The views of a scene show one set of named points, each view turned or mirrored, and shifted as a whole, with a little noise and some points left out.

Scene 1
View 1
rigo: [ 12  -7  35 -22   3   6   6  14  -4  -8 -31   0  -3   8   0   3  35  24
   3  -7  -1]
Ner: [ -4 -21   0   7  22   0  12  11 -10  -8  17 -10 -18  -4 -26  -3  -9 -12
  14  -1   2]
nogu: [ -1  -9  10   1   9   1  10  18 -14  -7   0  -3  -7   1 -14  -5   7   6
   8  -1   3]
Tizu: [  6 -14  20 -14  16   5   7  11   0 -11 -10  -8 -15   3 -14   3  14   2
   8  -5  -1]
nosem: [ 14 -18  22 -23  15  10   8   5   7 -15 -19 -14 -18   3 -11   9  21   6
   3  -4   1]
zop: [  4  -8  17  -6   7   4   9  14 -10  -8  -8  -6  -8   3  -9   0  14   8
   3   1   3]
sek: [  3 -12  14  -5  12   2  10  14  -7  -8  -2  -5 -12  -1 -15   0   7   4
  10  -3   0]
Zez: [ 18  -1   7 -12  -2  12   1   2   3 -20  -9 -14 -20   7  -2   9  18   1
 -10  23  17]
ves: [ -7  -4 -10  18   8   0   6  13 -20  -6  21  -6 -11  -1 -18  -9 -14 -10
   5  17  14]
tagir: [  9   4   6  -5  -4   9   4  11 -11 -12  -7  -7  -9   6  -4  -2  13   8
  -7  19  15]
muver: [ -9 -10  23   2  11  -3  13  26 -22   3  -4   6   2   2 -14 -10  10  15
  15 -15  -5]
zuta: [ -5 -10  15  -2  12   0  11  19 -15  -4  -2  -1  -6   2 -14  -4   9   7
  10  -5  -2]
tus: [ -3 -19  29  -6  20  -3  15  23 -13   1 -10   2  -5   1 -18  -4  16  13
  18 -23 -11]
gabas: [  9  15  -3   3 -14  10  -2   8 -15 -15  -1  -7  -5   7   4  -2  10   5
 -17  37  26]
View 2
tus: [ 17  12 -10  -9  -1  25   4 -12  17 -16  -5 -11  -3  -7 -13   1  -1   6
  13  15  -1]
muver: [ 12   8  -6  -8  -8  21   2  -7   8 -14   0 -10   1   2 -10   3   1   8
  15  10   1]
nosem: [ 20  24   0  13 -14  15  24  -6   4  -2 -16 -16   1 -24  -3   1  -8 -13
  18 -12  -7]
nogu: [  8   0   1  -1  -8  10  -1   0  -7  -8   1 -14  -1   1  -5  -2  -1  10
  13   1   3]
zuta: [ 10   1  -3  -5  -8  13  -2  -3   0 -11   1 -13  -1  -1  -8   0   0  11
  12   6   2]
Tizu: [ 14  14  -2   4 -11  12  13  -4   1  -4  -8 -15  -1 -12  -4   0  -3  -1
  18  -5   0]
rigo: [  7  34  -3   2 -25  33  16  -8  10  -2  -3  -8  11   5  -8  25   6  -5
  18  -2  -7]
Zez: [  2  15  11  16 -27   4  15  11 -23  12  -3 -13   8  -3   6   4   0  -3
  17 -28  -4]
ves: [  5 -24   6  -4   0 -13 -10  12 -27  -5   7 -15  -6  -1   0 -20  -5  18
   9  -6   9]
sek: [  9   1  -1  -3  -8   8  -2   1  -8 -10   2 -12   0   2  -6  -1   1  10
  13   2   3]
zop: [  8   8   0   2 -14  13   6  -1  -6  -4  -1 -12   2   0  -6   4   2   5
  17  -5   0]
View 3
muver: [ -5 -11  -5  -2  -6   9  -4  -3   8  15  13  10  16  15  16  10  -2  -4
   1  -4 -15]
rigo: [  3 -17 -19  25   5   8 -20 -25  -7  14   2  10   4  23  10  22   8  15
  14  -1  12]
nogu: [  0  -4   1 -11  -6   1  -8  -8   1   8  13   8   9  -6   6  10   7  -1
   4  -4  -6]
sek: [ 0 -5  0 -9 -5  2 -6 -7 -1  8 11  7  9 -3  7 11  5 -1  4 -6 -5]
Ner: [ -2  12  16 -27 -21  -5  -1 -10  -4   1   1   3  11 -20   6  10  -1 -13
  -3 -19  -8]
zuta: [-2 -6  0 -7 -8  3 -4 -8  2 10  9  8 10  2 11 11  2 -3  1 -6 -7]
tagir: [ 10  -8  -5  -5   6  -4 -14 -14  -6   1  14  10   0 -15  -8   7  18  14
  13   0   7]
tus: [ -8  -7  -5   3 -16   8  -5 -13   0  16  -2   7  17  21  21  19  -6  -6
  -1  -9  -7]
ves: [  4   4  13 -33  -9  -9   0   1   2  -2  21   7   9 -33  -4   1  10  -4
   0  -9 -12]
Zez: [ 13  -3  -4   0   4  -7 -20 -26 -16  -4   3   5  -4 -23 -11  13  22  19
  18  -6  21]
nosem: [  4  -2  -5  10  -8   2 -16 -30 -14   7 -12   3   3   4   9  25   8   8
   9 -11  16]
zop: [  3  -7  -3  -2  -4   1 -11 -16  -5   6   7   9   7   0   5  13   9   6
   7  -6   2]
gabas: [ 17 -11  -3 -11  17  -9 -15 -10  -6  -6  27  13  -2 -31 -20  -2  31  22
  18   3   6]
Tizu: [  7  -4  -2  -1  -5  -3 -14 -23 -11   4  -1   5   2  -7   3  17  11   9
  11  -9  10]
View 4
gabas: [ -3   3 -14   7 -24 -18  -2 -37 -16 -15 -12   7 -12 -10  -3  13 -13   0
 -17   2  34]
Zez: [  7   1   2   1 -19 -11 -13 -17 -26   3  -3  -2  -6  -1  -9  11 -21 -10
 -18  10  30]
Tizu: [ 19  -7   6   5 -10 -12 -19   3  -1  24  11   8  -8   9   5   0 -14  -9
 -13   5  19]
muver: [ 21 -14  -2  21  -7 -24 -19   4  27  12  10  22 -16  10  22  -3   0   4
 -12  -4  18]
rigo: [ 19 -21  21  27 -17 -13 -30  -1   7   3   9   7 -21  10  15  13  -6   5
 -27   1  27]
nogu: [ 15  -3  -7   8 -10 -21 -11  -5  10  13   8  16  -9   2  12  -1  -6  -5
  -9   1  20]
tagir: [  5  -3  -3   7 -19 -18 -11 -21  -9  -2  -2   6 -12  -2   1  10 -14  -3
 -15   3  27]
zop: [ 14 -11   1  17 -12 -18 -17  -8   8   4   5  12 -17   5  10   6  -9   2
 -16   0  23]
zuta: [ 17  -8  -6  10  -9 -21 -15   0  15  15   9  17 -10   6  15  -2  -7  -4
  -8  -1  19]
sek: [ 15  -6  -7   9  -9 -21 -11  -6  10  12   6  17 -10   3  13  -1  -6  -3
  -9  -1  22]
tus: [ 25 -17   7  16  -4 -18 -26  16  23  27  18  16 -14  13  20  -4  -5  -3
 -10   0  16]
nosem: [ 22 -10  17   4 -11  -6 -28   6 -11  22  11   0  -8  13   0   7 -18  -9
 -18   9  21]
Ner: [ 17   5 -23  -7  -2 -22  -2   1   6  28  11  19   3   1   6 -15 -11 -13
   6   3  15]
View 5
Ner: [ 13  24  14  -5   6 -10 -23 -15  15  10  -1   7  -9  19 -20  12  -4  -7
  -3  13   5]
gabas: [  6  14 -34   1  13  10  -1  -7  -7   6  23 -28 -12  19  23   2  -4  12
  -4   4  21]
tagir: [ -2  12 -15   1  12   4  -2  -6  -1   6   8 -16  -9   9  13  -3  -6   4
   0   1  14]
rigo: [-22   1   2   2  18   3  16   8   3  -2 -21  -6  -3 -16   9 -21 -11   2
  13 -17   0]
muver: [  0  18   2  -1  13  -4  -7   3  22   1 -17   7 -14   0 -15 -13   8  15
  -4 -16  -9]
ves: [ 21  30 -11  -2   8  -4 -23 -15  11  10  14  -3 -14  28 -10  15   5   7
 -12  11   8]
sek: [  2  18  -2  -1  11  -1  -6  -5  12   5  -5   0 -10   8  -9  -3  -1   7
  -4  -5   1]
zop: [-5 12  0  1 12 -2 -2 -2  6  4 -6 -4 -8  5  0 -5 -5  2  3 -4  3]
nogu: [  3  17  -1  -2  11  -2 -10  -6  13   6  -5   0 -10   7  -8  -2   0   5
  -1  -3   2]
Tizu: [ -9   9  13  -1  11  -5  -1  -3   9   7 -13   1  -4   1  -5  -3 -10  -7
   8   3   6]
zuta: [  4  20  -6   0  12  -1  -8  -2  16   3  -7   2 -15   5 -11  -6   7  15
  -6 -11  -3]
Zez: [ -9   6   2  -2  12   0   2  -8  -7   8   4 -16  -3   8  13   3 -19 -14
  10  13  22]

Which points are out of place in each view (at most two, in the order of its rows)? Write - if all are in place.
view 1 | sek
view 2 | muver, nosem
view 3 | Tizu
view 4 | rigo, zop
view 5 | zuta, Zez
